A landscape with many valleys, sampled at points; each row gives a point and its height.
From any point a ball takes the steepest step (drop divided by distance) to one of its 2 nearest points. It stops when none of these is lower. Distance is the straight distance between rows; heights are no part of it.
viki: [-16  -7 -23 -19  -1 -10  -1  15   3  -6 -13 -19 -12  26   3  -9 -30  -4
  12   5   0   1   3 -17 -32   5  10   6 -18 -11  22 -21 -14   7  16  20
   5  30]  height 23.5
zop: [ 17 -10  14  -5   8  -6 -29  10   2   3  -1  -9 -37  -9 -20   2 -35   4
 -19   1   8  11  18  -2   5  -8  -9  -9   0   0   9  -8 -21   9   9  12
  13 -13]  height 16.4
famup: [ -1  17 -29  11  14 -11  -4  -5   9 -30  -2  -2  26   7   3   9   8  25
  10  17  17  13  24  16   0  -6  10  10 -11  -2   9  -4   1  -3   2   1
 -27   1]  height 18.7
Mamu: [ 18  24  19   9  14  25  20   1 -29  -4  -5   1  -7 -12 -10 -17   7   6
   1  15  -6 -20 -11 -32   0 -18   4   0   0   7   0   9  -2 -22   8  -4
  -5  16]  height 52.0
Vepi: [  0  12   0   7  -6  11  13   6 -29 -20  15 -11  -2  -9   7 -14   2 -26
  17   5  -7  10 -18 -18   1 -12   2 -11  10  -3 -29  22 -16 -22   3   2
  -9   5]  height 56.9
Subef: [ 12 -21  -5  -7   5   0  -7  12   3   8 -21  -4 -27   5 -21   3 -27  23
 -21  -5  -2  -4   6  -2 -30 -11  -8 -17  -3  24  20  10   9  -3  14  12
  27   3]  height 66.1
funo: [-18 -10  12 -31  -9  14  -2  21 -15   2   8  -2  11   4  10 -20  13  10
  -5   4  -2 -13   9   1  19  -8  15  10  23  21   7   8  -5 -17  -9  -9
   1  10]  height 21.7
vateb: [-18 -17 -13 -28 -22  -4  -6   2   6  -7  -7  21  20   3  -8  16 -10  22
 -12 -11   6  23  12  29 -30  -1 -13 -25  -4   2   2   5  23 -10 -20  10
  -9  -7]  height 64.3
saser: [ -6  19 -18   5   7   6   8  10   6   0   7 -15  12  -8 -12  12  21  14
   1  10  -8   3   9  13  -2   3 -18  10  -9  11  -9   8   1  13   9 -16
 -19  -2]  height 24.0
kor: [ -3  -4  19 -10  14   6   5 -18 -10  10  18  -2  -3   8  -7  17  14 -28
  -5  -1 -30   4 -15  -5  10  14 -14  22   6 -18  -4  18 -16   2  -3   4
  18  -2]  height 34.6
ret: [  6   1  10 -16  22   5   8 -21 -19   9  -4 -10 -18  24 -12  23  14 -11
 -13  11 -21  -8 -14 -14   7  -1  -9  16   4 -11  15  12 -17   0   1   6
  41  10]  height 37.7
Tuk: [ 10  14   0  20  19 -11   7 -12   6 -13  17  12   5 -23   8  12  26   9
  11  12  -6  14   8   1  11  -4  -5   6 -13   3   2   1  23  10 -20 -16
 -43 -24]  height 33.3
Kabap: [ -2  16 -26  15 -12  14  -6   5   5 -17   1 -23  -6  20   5   1  -4   7
  18   7  11   6  -2   2  -9   3   3  -4   5  -2   2 -22 -22  10  16  -9
  21  19]  height 43.6
gumol: [-12   5  10   3 -38  -7   7  15  -3  -5   3  -5  15  -1  21 -37  -1   4
   5   1  20  -8  -4  -6   1   4  15  -1   8  -3  12 -34 -11   3  -1   5
 -10  23]  height 29.0
laza: [ -8  10   3  -7  17 -21 -22   6  19  -4 -17  24  -7   0 -17  16 -27  29
 -21   2  -2  -1  27   3 -20   0   2   2 -15  -1  17  -3  18 -15  10  22
 -27  -5]  height 71.4
guk: [  6  18   3   2   2   3  13  -9   2   0  -9  -8  16  -7 -12  13   6  23
  -6   7  -4  -9   2  -3 -14   5 -28  18 -14   6  11   4  13  -4  16   2
  -9  12]  height 19.8
sil: [ -1   3  -9   7  14  10   5  16  -8  -9   2  -8 -26 -14 -13  12   6 -43
  20   5 -22  21  -2 -14  13  -6  -4 -13   2  -7 -24   8 -21   7   1  -4
  -5  -8]  height 20.7
gak: [  4 -14 -10  -3   6  17 -13   1   4  -3   9  21   3  -1  21  -3  18 -27
  24 -14   5  -1 -11  26  17  -6  23  -4  18  -8 -32  18  15  -7  -2 -21
  12 -16]  height 50.8
voke: [ 11  -8  -7   8   2  13 -14   4   2   5 -13   3 -14  15  11 -23  -1  -3
  -2  -8  26 -22  -3  -1  16 -11  17 -16  24   4   7 -17   8  -3   9 -27
  42  -3]  height 56.6
gumog: [ 13  -4   7 -19   8  -8  -1  12  -2   3 -24  11 -17   6   2 -36 -14  10
  -8   4   6 -38   4 -28 -10  -7  19  13   0  -7  25 -14   7 -27  11  -4
  20  15]  height 47.6
pom: [ -3 -15 -11 -18  -1  15   6  -3 -20  -4  -2  19  19  12  26   8  -7   3
   9   2   3 -21 -12  19 -12   5   1  20  -8   3   7  21  11 -21   4  20
  26  17]  height 19.9
vug: [-10  -3  16 -18  -2   7  -1   8   9  23  -8   3  -2 -26 -12   3   8   8
 -17   3   3   9  -2  -9   5  11   7 -19  14  28  -3   3   6   1 -31 -25
 -16 -44]  height 40.0
Bis: [ -9   7  -5   3 -12   2 -26  33  -5 -14 -16  -2   3  -2   6  11 -27  31
   6  14  16  -6  20   6 -13   1  -5  12  -5   5  34  -2 -24   5  29  16
  -1  12]  height 34.2
vipo: [  2  11  22  21   5  -7   6 -20 -12   3  16  -4  -5   3 -12  23   4 -17
  -8   5 -25   6  -5  -3  14   3 -22  34  -5 -12  -8  16 -15  13  21  -3
   4   8]  height 31.4
togam: [ -7   0 -19 -19  21 -10   0   5  10  -2  -9  -1   5   0  -3   0  -7  16
  -2   8 -11   1   3  -2 -13   0  10  15 -16  -1  12   0  19  -3  -7   3
 -20  23]  height 13.9
nik: [  0  -2   5 -16   0   5 -14   4  -7  -5  19   7   4  -6  11  -1 -13  -2
  -3  -2   2   5   5   6   9   5   4  10   3  -3  -6   2  -8 -10   3   7
   5  -3]  height 7.1
Ruz: [ -8  11  -8 -24  -8   3   8  20 -16 -12  15 -10   1   6   7 -25   3 -29
  22   4 -12   1  -8  -5  -1 -18  25 -19   6  -6 -12   1  -9 -16  -5   2
  -6  18]  height 58.4
fako: [ 15 -19  -6  14   0   4 -15 -13   4  14 -14 -19 -32  21  -1  -2   3 -14
   2 -11  26 -14  -9  14   8 -15   8 -22  16   6   0  -8   3  19  19 -17
  49  -6]  height 59.6
Bek: [  5  -7  10  36 -16  -2  -8 -14  12   2   3  -9   2  21  -5   8 -15 -13
   2 -18  21  -4  -4  23  10  14 -12   6  -2  -6  -5  -1  -1  17  22  10
  13  -4]  height 43.0
Zimif: [  8  -2 -21   9  -9  26  18 -13 -28 -13   9  16  28  -2  18   5  -4 -10
  22  -3   1  14  -7  12 -19  12  -2   1 -23  -8 -25  11   2 -18 -12   7
  -6  -4]  height 28.6
bos: [-13  15   9  39 -30 -10  14  -5   8  15  13 -24   5  -1  -8 -13   8 -29
   4 -14  -4   8 -11  -3   7   7  -9 -12   5   0 -20 -19 -10  28  -2  -6
  -8  -4]  height 20.4
kozun: [ 11 -26  -2 -12  -2   9   9  -8  -9   5 -18  -9 -14  12  -3   2  -7   2
  -5  -5  -1  -2  -9  -2 -21 -16   6 -21   8  15  12  17   8  -2  11  -3
  49   4]  height 64.2
sibi: [ 19 -26  -7   5   7   6  -5 -18  -2   8 -19   2 -27  14   1   9   2 -25
   9  -1   6 -14 -10  11  -6 -16  11 -14   4  -7 -10  11   1   2  11  -4
  54   5]  height 62.1
Dos: [ -4 -20  -5 -13  -2  20  19   4 -23   2   4   7   5  -9  -5   0  15 -27
  14 -12 -18  16 -10   8 -10  -6   8 -26  16   3 -29  30  -4 -13  -3  -9
   6 -17]  height 28.3
rivad: [ 14  19  -5  25   4   1  21  -9  10  13  -5   2 -10  -5  -9 -21   9  -5
  12   0  -4 -11 -13 -23  -7  -2  -2   1 -15  -4  -5  -7  11   6   7  -8
 -15  15]  height 32.0
lub: [ 10   0  -6 -22  20  15   4  -7 -10   4  -9   2 -19  11  -5  10  -1  11
   0  15 -19 -15  -5 -11   1   2  -6  34  -6  -7  25   2 -12  -4  20  10
  27  25]  height 41.2
nini: [  3  -9  30  21 -12   2   9 -11 -16  13   5  -1 -24  -7 -15   3   3 -34
  -8  -6   1   8 -18 -23  29 -10   4 -40  23  12 -17   3 -29   2  -4  -5
   0 -28]  height 33.1
pigug: [ -5  -6  16   5   6 -24 -35  -5  22  14  -9  25  -9  -5  -9   4 -29  22
 -22 -14  12  -1  24  12   5  -4   0  -6  -1 -11  13  -5  22 -12  -8  16
 -14 -19]  height 72.8
voteb: [ 33  -2  12   5  -1   0  14  -8  -8   1  -2  12  -9 -11  -4  -4 -26  10
 -19  -3  -2   0  -4 -22 -25   5 -17  -5 -22  -1  -1  12  12 -18  -6  21
  -7  -4]  height 42.3
Dazi: [  2  29  -7  25  19  -6 -11   5  24  -4  11  -9  16 -19   3  -5  25  18
  22   9   5   7  10 -12   8  -4  15  -2  -5   0   2 -17   5  24 -17 -15
 -40  -9]  height 37.0
zeton: [ -2  -7  15  -2 -11  13  -7   5  -7  14  15   1  -3 -27  -5  -5  -3   4
  -2  -2  -3  18 -12 -16   6   9   0 -33  16  10 -14  -5  -6  -2 -21  -6
 -14 -39]  height 36.9
Mosi: [  8  13 -20  11  16  13   1   6  13  -3  -1  -7 -12  -3  -3  -8  11   4
   8   6  -2 -11  -4  -2  -4  -4  -7  -5  -7   6 -10  -1  10   5   1 -14
  -6   0]  height 28.2
Biso: [  0 -14  -8 -15  19   1 -14   5   9   7 -30  15   1   2  -7   7 -15  30
 -25  -5  -7 -24  11  10 -23 -13  -1  -2  -5  20  11  11  28 -22  11   3
  12   3]  height 68.1
tivin: [  4   8  24   1   5  -4  -5 -18   7   6  11  25  -7  10  17 -25  -1 -19
   3  -3   4 -16 -12  -9  22   9  12   8   9 -22   1 -23   3 -15  -7   6
   0   9]  height 33.0
mir: [  7   0  11  21  -6 -10   2 -22  10  14   2   4   6   2   4   5   7 -10
   5 -22   7 -20  -3  17  15   2  -5   7  -5  -1 -18   7  26  13  17   4
   6 -10]  height 45.8
rol: [ 24  -8   5  11   4  -4   7 -12   3   9 -17   4 -27   0  -1  -5 -26 -11
   4  -9   3   1  -9  -8 -25   3  -4 -13 -14 -11  -2  -1  14  -6  -5  17
  14   4]  height 39.1
rukur: [ 23  11  -4  18  16  -5  18 -20  13  16 -11  13 -23  -1   3 -10   4 -28
  21 -11  -6 -16 -19 -12 -16   2   2 -10 -15 -11  -8   4  26   3  -3  -1
  -4  -9]  height 35.3
zigu: [ -9   9 -33  -7  30 -18   4   3  18 -20 -12  -3  26   3  -2   4  22   1
  25  11  -2   5  21  12  -3 -14  25   2  -6 -11  -6  -4  14   9  -8 -11
 -36   4]  height 13.3
Tez: [ -9   0  30 -12 -24   0   3  19  -4   4   2   8  13 -14   8 -28  -7  11
 -10  -1  12 -20  -6  -1  18  -9  14   4  19   9   5 -21   6 -13  -9  -3
 -10   3]  height 25.7
Tadid: [ 11   5 -12  23 -24   5  -6 -18  -1 -14   8  19  33  -1  15   8 -12  21
  -4 -10  20  20   6  28 -11   3 -23 -22  -9   5  -8  -7   9  -2 -22   2
 -15 -30]  height 31.5
mema: [ -4   2 -11  -3  12  -9 -21  -4  13 -19 -24  16  11   0   8  12 -19  34
 -20   4  11 -16  14  -1 -14  -2   0   8 -11   8  27  -9  19 -23  15   6
 -14   3]  height 69.9
tazoz: [  4  -3 -26  -2 -12  14  18 -11 -15   1  -4  10  15  12  18  -5  -2  -8
  27  -7  -2 -11 -15  19 -21   9   2   9 -19  -7 -14  12   9  -8   0   9
   7  19]  height 24.8
Dom: [ 10 -10   3 -23   2  29  11   0 -20   0  -2   7   5  -7  -4 -13   1   6
  -1   1   3   1 -17 -19  -8   4  21 -29  18  -6  -3   7   3 -24  -9  -2
  16  -1]  height 6.0
tebiv: [ 10  -5  -5 -24  -3  25  10  -3 -21 -18   2  17  13   4  18 -11  12   3
   5   8   7 -10 -10  -7 -12   7  10   1   6  -1  -7  16   4 -39 -16   8
  21  13]  height 13.4
sivog: [-21   2  -9  -6 -10 -14  14   0 -16 -17  21  -1  24 -18  12   5   4   8
  -3  13  -4  26   8  21   5 -15  -9  24  -4  -4  -8  17   1  -1 -11   8
 -32 -10]  height 17.2
Zumip: [ 11 -11 -10  -4  12  13 -19   2   4   5 -12  20  -8   2   9 -22   7 -10
   6  -6   8 -14  -3  11   8 -11  22 -15  14  -1 -10   6  18 -13   4 -22
  22  -9]  height 53.6
mano: [  6 -10 -18 -23  25   2 -33   9  11 -23   2  10   2  -4   3  29  -7   8
  -7   0  -7  18  31  19   4  -8   1  -9   3   0  -4  10  -5  -8 -14  -2
 -17 -21]  height 22.5
zug: [ 10  33  19  14   2   6  16  -5 -32  -7  19   2   3 -19   2  -8  12   2
   0  20 -17   4  -8 -33  19  -3  -5  14   2  -7  -5   7 -17 -11   7  -6
 -13  12]  height 53.9
foved: [ -6   3   8 -28   2  -2  11   9 -14 -11  20  -3  25  -9   6  -9  31  17
  -4  12  -2   0   0  -2  21  -4   5  13   7   7  -7   0   1 -12 -25 -10
 -13   1]  height 17.7
vomen: [ -8  10   6  -1  10  -8   6 -10  21  10   0  10  18  -9  -2  19  35   5
  -3  -4  -7   7  -3   4  23  10  -3   5   0  -2   9  -4  11  18 -31 -21
 -30 -26]  height 29.8
zofu: [ 26  -4   3   6  13   2 -18   7  16   2   0 -10 -30  -9 -10  12 -13 -11
  -2  -4   2  17   5 -14  -7   9 -15 -18  -6 -10  -2  -2  -3  16  -8   7
   4 -28]  height 7.2
foz: [ -9 -23  16  -7  -2 -31 -22  -5  10   7  -2  19  -8  -4   6  -3 -36  -9
 -21 -13   8   7  15  20   8   6  -4   0   1  -1   0  -8   0  -2  -7  19
  -1 -17]  height 74.1
zep: [ -7  18 -26  15  12 -12  -3  -1  31  -7   6 -25  18  -1 -10   8  23   6
  14   9  -2  27   8  -9 -12  12   7  -9  -5  -9   3 -24  -6  34  -6  -7
 -26   8]  height 34.1
dugo: [-11   2   1  24 -32 -13  17  12   7   7  -9  -6   8  10   5 -26  -5   9
   4  -8  14 -19  -8  -2 -19   7   7   4   2   1  15 -21  10   5  19  13
  -3  29]  height 31.7
rir: [-16 -11 -15 -38  10 -21   3   7  15   7  -7  -7   5  11  -6  -7 -11  -4
   3  -3 -22   1   2 -17 -30   7  15   5 -17  -8  12 -13   3   6  -4   9
  -7  30]  height 18.6
nidup: [-19   2  -1  -4 -15  -8  -1 -18  16   3  11  -2  27   3   2  11  29   3
  -1 -11   1  13  -7  18  20  13 -12   7  16 -11   0  -7  13  20 -24 -16
  -3 -14]  height 26.6
remok: [ -2  -7 -11 -22   3   1 -31  -6   8 -15  12  15  19  12  19  15  -9   3
   2   0   1  20  20  20  -2  15  14   3  -3  -5  -2  -5 -12  -5 -20  14
  -3  -8]  height 15.0
Gif: [  4  -2 -10 -34   6  14   2   7   0  11 -10 -10  -6  -2  -7 -23   6  15
 -11  10   0 -11  -8 -25  -7   0  19 -17  14  17  10  -5  -3 -11 -11 -21
  13   5]  height 14.2
votu: [-21   3 -16   1 -10 -16 -12   0  10 -25  -8  -2  33  12   6  22  -2  30
 -10   8  15  24  20  28  -5   1  -4   0  -1   6  18  -7  -2  -1  -4   9
 -15  -1]  height 23.1
Dod: [ 10  13  -6  -1 -12   0  14  -3   0  -6   6   4  19 -12  15 -18   0  10
  13   5   6   8  -5 -18 -14   2   6 -15 -13  -1  -9 -10  14 -11 -25   1
 -27   2]  height 61.5
lek: [  2   8   7   5  -9  26 -11  13  -7  -9  22 -17  19   2 -11  12  23  30
 -14  15   4   0   0  -7  20   9 -18   7  25   9   6  -5 -21  -1   1 -14
  14  -2]  height 20.0
bizag: [-16  14  -2  -9  -8  -1   7  19  -3  18  -3 -18  -6   7 -15 -12  10   0
  -6   6  -9 -15  -2 -11  13  -3   6   2   5   9  -3  -5 -16  11   1 -16
  -5  26]  height 25.1
lage: [  3 -18  22  -4   1  -5  13  10 -12  14  -1 -11 -24   3 -11   6 -17  -7
 -11   0  -5 -30   4   6   9 -19  -3  13 -12  22   1  24  -4  -7  33   7
   5   9]  height 15.9
kaze: [-18 -12  11 -16  16  -6 -12  16  15  17  -7  13 -14 -31  -4  15 -10  -5
 -22  -6 -11  14  14   1  19   0  -1 -10   3  18  -1  16   6   3 -26 -13
 -27 -41]  height 42.9
kulus: [-17  11  -5  -2 -20 -11  -1  11  21   6   9 -32  17   4 -10 -18  21   7
   5   3  -8  16   0  -4  -6  15  13 -16   3   2   1 -30 -12  30 -13 -11
 -17  15]  height 31.0
Perof: [ -5   1 -31 -14  37 -15   2   8  25  -4 -24  14   0   0  -3   6  10  -3
  14   0 -19  -4   7   9 -13  -7  15  -3 -13 -11   0   6  24  -1  -8  -4
 -29   3]  height 7.6
voga: [ -1  -5  -8 -18  -3  -6   6   2   2 -12  -3  13  25 -11   9   2  -5  16
  -4  -3   7  16   5   8 -19 -13  -1 -15 -13  -2   3   4  18 -20 -28  12
 -20 -14]  height 63.0
lovup: [ -5   3  -2  -2 -19   0  -4 -16  12 -16   4   5  39  -3   7  23  13  35
 -23  -3  13  24   6  23   0   4 -14 -15   4   5   8 -10   3  -5 -23  -3
  -4 -18]  height 27.2
Vule: [  9 -24  -6  -8   3  13 -23  -5   9   0  -6 -13 -10   8  -4  32 -11  10
 -14  -7   3  23   5  18 -25  -1 -13 -38   4   6   6  20  -8  13  11   2
  40 -20]  height 34.5
palaz: [ -8  -3  14  12  11   7  -2  11  -8  15   8   6 -23 -30   0  -8   2 -16
  16  -3  -3   9  -6 -37  20   5   1 -15   4  19  -3   5   2   0 -24 -13
 -28 -37]  height 33.2
lan: [ -2  -9  -9 -10  -5  18  16  -6 -16 -12   9  19  20 -13   5  11  20 -23
  21  -6  -7  17 -13  13 -19  10   2 -13   2 -18 -25  22  14 -10 -25  -3
  -7 -13]  height 31.3
dola: [  2   7   4  11 -14   6 -19  19 -10 -12   3 -11 -15   6  -2   8 -16  20
  -3  18   8   4  16   0   3   2  -6  22   7  -1  24 -17 -32  15  34   7
  22  11]  height 38.3
Sif: [ -3  -1  16  12   2   3   9  10  -5  23 -11   5 -27 -16   1  -5  -8 -43
  13  -8  -7   6 -11 -26  14 -10  18 -28  17  11 -19  -1  -7   0 -10 -21
  -8 -26]  height 29.2
Vego: [ -8 -17   3  14   3 -25   0 -20  21  19  -9   1   8  15  -5  20  17 -17
  -2 -30   4 -11   5  35  10  10 -21   8   3  -1   0  13  24  27  11  -2
   5  -9]  height 48.0
sorot: [ 17 -14   2   3  -7   5 -14  -9   5   5   5   1  -8  13  -5  19 -18   3
 -15 -15   9  10   5  20  -6   6 -19  -7  -2   6  -3  11 -10   5  14  15
  28  -6]  height 39.2
muli: [  6 -11   3 -11  15   9  18  14 -14   5 -11   5 -26 -10  -6  -6  -1 -40
  12  -4 -19   2  -9  -8  -2 -12   9 -17   5   3 -25  20  -7  -7  -9  -5
   8  -8]  height 24.9
mima: [  1  10 -23  20   1   7   1 -13   8  -3   1  -8   4  16   8  11   2   1
  16  -1   0   1  -4   4 -12  20 -16  16 -14  -9   1  -4  -9   8  19   1
  25  19]  height 40.3
lota: [  2 -27  29   8 -20 -19  -4 -13 -11   7   5  11  -7 -10   5  -4 -42 -14
 -18 -21  12   0   3   5   7  11  -5   4 -18   3  -4   1  -4 -10   2  38
  -2   0]  height 75.3
bikot: [-28  -5   8 -14 -17 -22   6   8 -10 -15  12  -3  22  -7   1  -5  15  24
 -14  12  -6  13   6  14  26 -12   2  21  10   0  11   2 -11   5 -10  -5
 -26   7]  height 14.6
vumol: [  3  14   5  19  13   0  -4   2  -3   1   9 -15 -21   8 -11   7   7   2
   0   8 -11  -6   6  -4  22  -3 -11  20   1  -6 -10  10 -15  21  29 -10
   3   8]  height 28.0
zov: [ 17  10  12  -7  -9   8  18  12 -18  -5 -18   4 -16   0  -4 -28  -2  -2
   1   7   0 -23 -10 -29  -8 -15   7  -5   0   0  10   0  -5 -22   5  15
  13  20]  height 50.0
bug: [ -1  17   3  14  16 -10  26 -16  16  15 -16   1   6   0  -5 -10   7  17
  -1   0 -10  -6   3  -7  -4   5 -18  20 -16   4   8  -3  35  20   4 -11
 -21  11]  height 23.8
tole: [  5  28  20  23 -19  19  16   3 -34 -12  22 -10  16 -15   0 -13   1 -20
  -1   3   4   1 -15 -32   5  -1  -3  -7  14   0  -7   5 -24 -21   5   3
  -9  16]  height 55.5
pog: [ -6   8   0 -10   3  -4  -6   3  -3 -20   7   6  23   2  18 -12  11  21
  12   9  12 -16  17   5  25   5  29  38   1 -10  18 -14  -3  -1   8  -8
 -13  27]  height 25.8
Lomok: [ 16  -6  -6 -14  17   1  -7  -5   5  -3 -20  10 -20   6   0  -4 -22   8
  -6   7  -1 -19   2 -28 -18   0   5  23 -18  -6  32  -7  -4 -28  10   9
  19  19]  height 44.7
kuro: [-27 -17  -7   3  -6 -13  10  -7 -17  -5  19  -3  12  -8   6  20   0   6
  -4  -2  -6   9  12  25  12 -19 -25  25  -5   6 -17  29  13   3  19   8
 -10   0]  height 14.1
fevab: [ 14   0   5  17  12   3  -3   6  -4  -1   0 -14 -42  -2 -19  21   2 -37
   8  -5  -8  16  -4 -10   5  -2 -23 -21   4 -16  -7  -9 -27  20 -11  -2
  15 -20]  height 15.4
maz: [  5  -2  15  -4   4 -17   9  -3  16  16  -7  -1  -1  -6 -11   5 -16  11
 -22  -4 -11  14  -6 -16 -32  14 -21   6 -23  -1  18  -9  15  -1 -14  17
 -13   2]  height 44.9
baf: [  2   6  -5 -12  18  11 -19   3   7 -17   9   7   6   9  19  -3  26  17
   0  15   6 -16   9  -4  31   1  12  33  13  -1  17  -9 -12  -6  15  -9
  15  20]  height 21.0
bagal: [ 10 -20 -13 -26  15  14 -30   8  11 -11  -8  11 -12  -3 -15  31  -7   8
 -15  -8  -4  22  16  12 -21  -2  -7 -22   5   2   6  17   6  -6  -9   4
  13 -23]  height 28.5
poto: [ 10  15  17  11  -5  21  -7  -2 -15   5   3 -15  -8   6 -21  10  23   6
 -12  11   4 -13 -12 -10  17   0 -12  -9  17  10   8  -2 -24   4   4 -12
  33 -11]  height 25.9
Bime: [ -3   3  19 -10  -1  12 -15   3 -12  -6  25   3  13  11   5  10  14   6
  -6   8  -3  -3   2   4  22   9  -3  27  27  -6   2   0 -20  -6   4 -11
  16  -1]  height 14.3
Sur: [-21 -21  14   8  -5 -14  10   1  -7  15  11   4   6  -2  -7  16  -9  -2
 -17  -6  -9 -11  10  28  14  -7 -13  28  -6  17  -6  24   3   4  31  17
   5   6]  height 10.4
nazel: [-27   8  -1  23 -28 -18  17 -10  12  16   7 -14  22   7   1  -5  19  -3
  -4 -11   3   6 -15  24  15  -3  -6  -3  11  -8  -8 -17   6  32  -8 -12
 -10  -4]  height 23.6
Pamu: [ -2 -13 -22  -7 -16   6 -16  21  -3 -12  -9  -1   3   6  14  -7 -31   9
   8  12   6  -6  14   4 -23   6   6  -2 -16   7  18 -11 -12  -6  13  23
  12  15]  height 29.1
Bazik: [-15 -18  20  -3  -9 -20  12  -9  -4   7  10   7  -3 -31  -1  -3 -23   1
 -14  -8   6   5   8   3  -4  -1 -17  10 -16   5  -7   7  15 -14  -8  30
 -21  -4]  height 76.2
dokul: [  9  -5   5  25  10   7   5 -20   6   9   7  25   2   1  22  -1  15 -30
  14 -15   4 -12 -16  18  16   5   5  10   4  -7 -29  17  28  -2  -3  -5
   1 -21]  height 48.2
Dako: [ 16  -3  11  12 -14   0  -6 -26   9  14   1   9 -11  24  13 -20  -1 -25
   5 -17  17   1 -18  -5  11  14  14  -6  21 -17   1 -27   3   1  -4  -3
  26   6]  height 28.7
Lagu: [  7   5   0   4  24  -6 -19  12   6   1 -11 -19 -30   2 -18  10 -13   2
 -11   8 -10   0  20   6  12  -7 -11   6  -3   3  -1   9 -18  26  18  -4
   7 -10]  height 23.3
zepof: [-15  -2  10  -4 -12   2   9  27 -12   9  -2 -16  -9  11  -4  -4   2   4
  -2  16 -12 -26   3   3   8 -14   7  21   7  25   7  16 -12   5  30  -3
   9  25]  height 20.9
Tivav: [ 23   6  22  16 -14  14   3  -4 -18   8  13 -17 -15  -6 -26  11   5 -11
 -13   0  -3   5 -14 -17   8   0  -9 -32  12   7 -12   0 -22   9   3  -5
  16 -24]  height 30.9
muro: [-28  11  12  -7 -12  -9  14   4   7  15   3 -24   0  -5 -16 -11  23  -9
   2   9 -11   6  -6 -16  12  12   8   0   5   9  -7 -21 -20  27 -24 -21
 -14   6]  height 28.4
Sozug: [  2   9  14  19 -18  -9   1 -11  11  14   8 -12  -5  15  -6 -17  -2 -14
  -2 -10   6   2 -15  -7  -4  13   3  -4  12 -11  -3 -26 -13  16  -6   1
  12  15]  height 24.4
fepe: [-15   5 -23  16  -6 -14  10 -14  14  12 -17 -15   8  19  -2  12   4   0
   3 -11   1  -4  -8  17 -15  11 -19  20 -17 -13  -4   4  12  22  11   5
  -7   8]  height 37.1
Ziz: [-21   6 -14   8  -8 -25  14  11  -1   2 -13  -8  10  15   7  -9 -10   2
  13   0  12 -10   4  13 -11   5   4  18 -20 -10   8 -10   5  16  16   8
 -15  28]  height 34.4
Sas: [  3   6 -17 -27  13   3  13   6   0 -11  17   8   8 -10  20 -18   8 -15
  31   3  -7   3  -5  -6  -6  -4  21  -1 -10  -6 -20  -6   9 -10 -20   6
 -25   4]  height 60.0
luri: [  1  14  -5   3   9 -16   0 -10   8  -6   9   7   7   5  18 -12  12 -12
  18   3   7 -10   3   4  22   5  16  23  -4 -18  -9 -12   1  -3  -7  -5
 -20  13]  height 29.7
kenib: [ 10  10   1  35 -30  10  -6   9  -4 -16   0 -25 -11  14   3  -4  -7   3
   3   5  21  -3  -6 -12  -6   4 -12  -4  -2   4  16 -25 -27  13  32  12
  24   6]  height 42.1

Call two points neighbours if one is among the 2 nearest of the other. Go from one point of each pair to the other, from neighbour to neighbour, staying as low as possible. Name the highest point that can't be avoided.
Sif and bos => nini
Dom and zofu => lan
Perof and Sur => Kabap
Sur and bikot => sivog
bos and nik => tivin

For each start below, name the point where the ball stops.
Dod => zofu
Lomok => zofu
Kabap => bikot
kenib => Perof
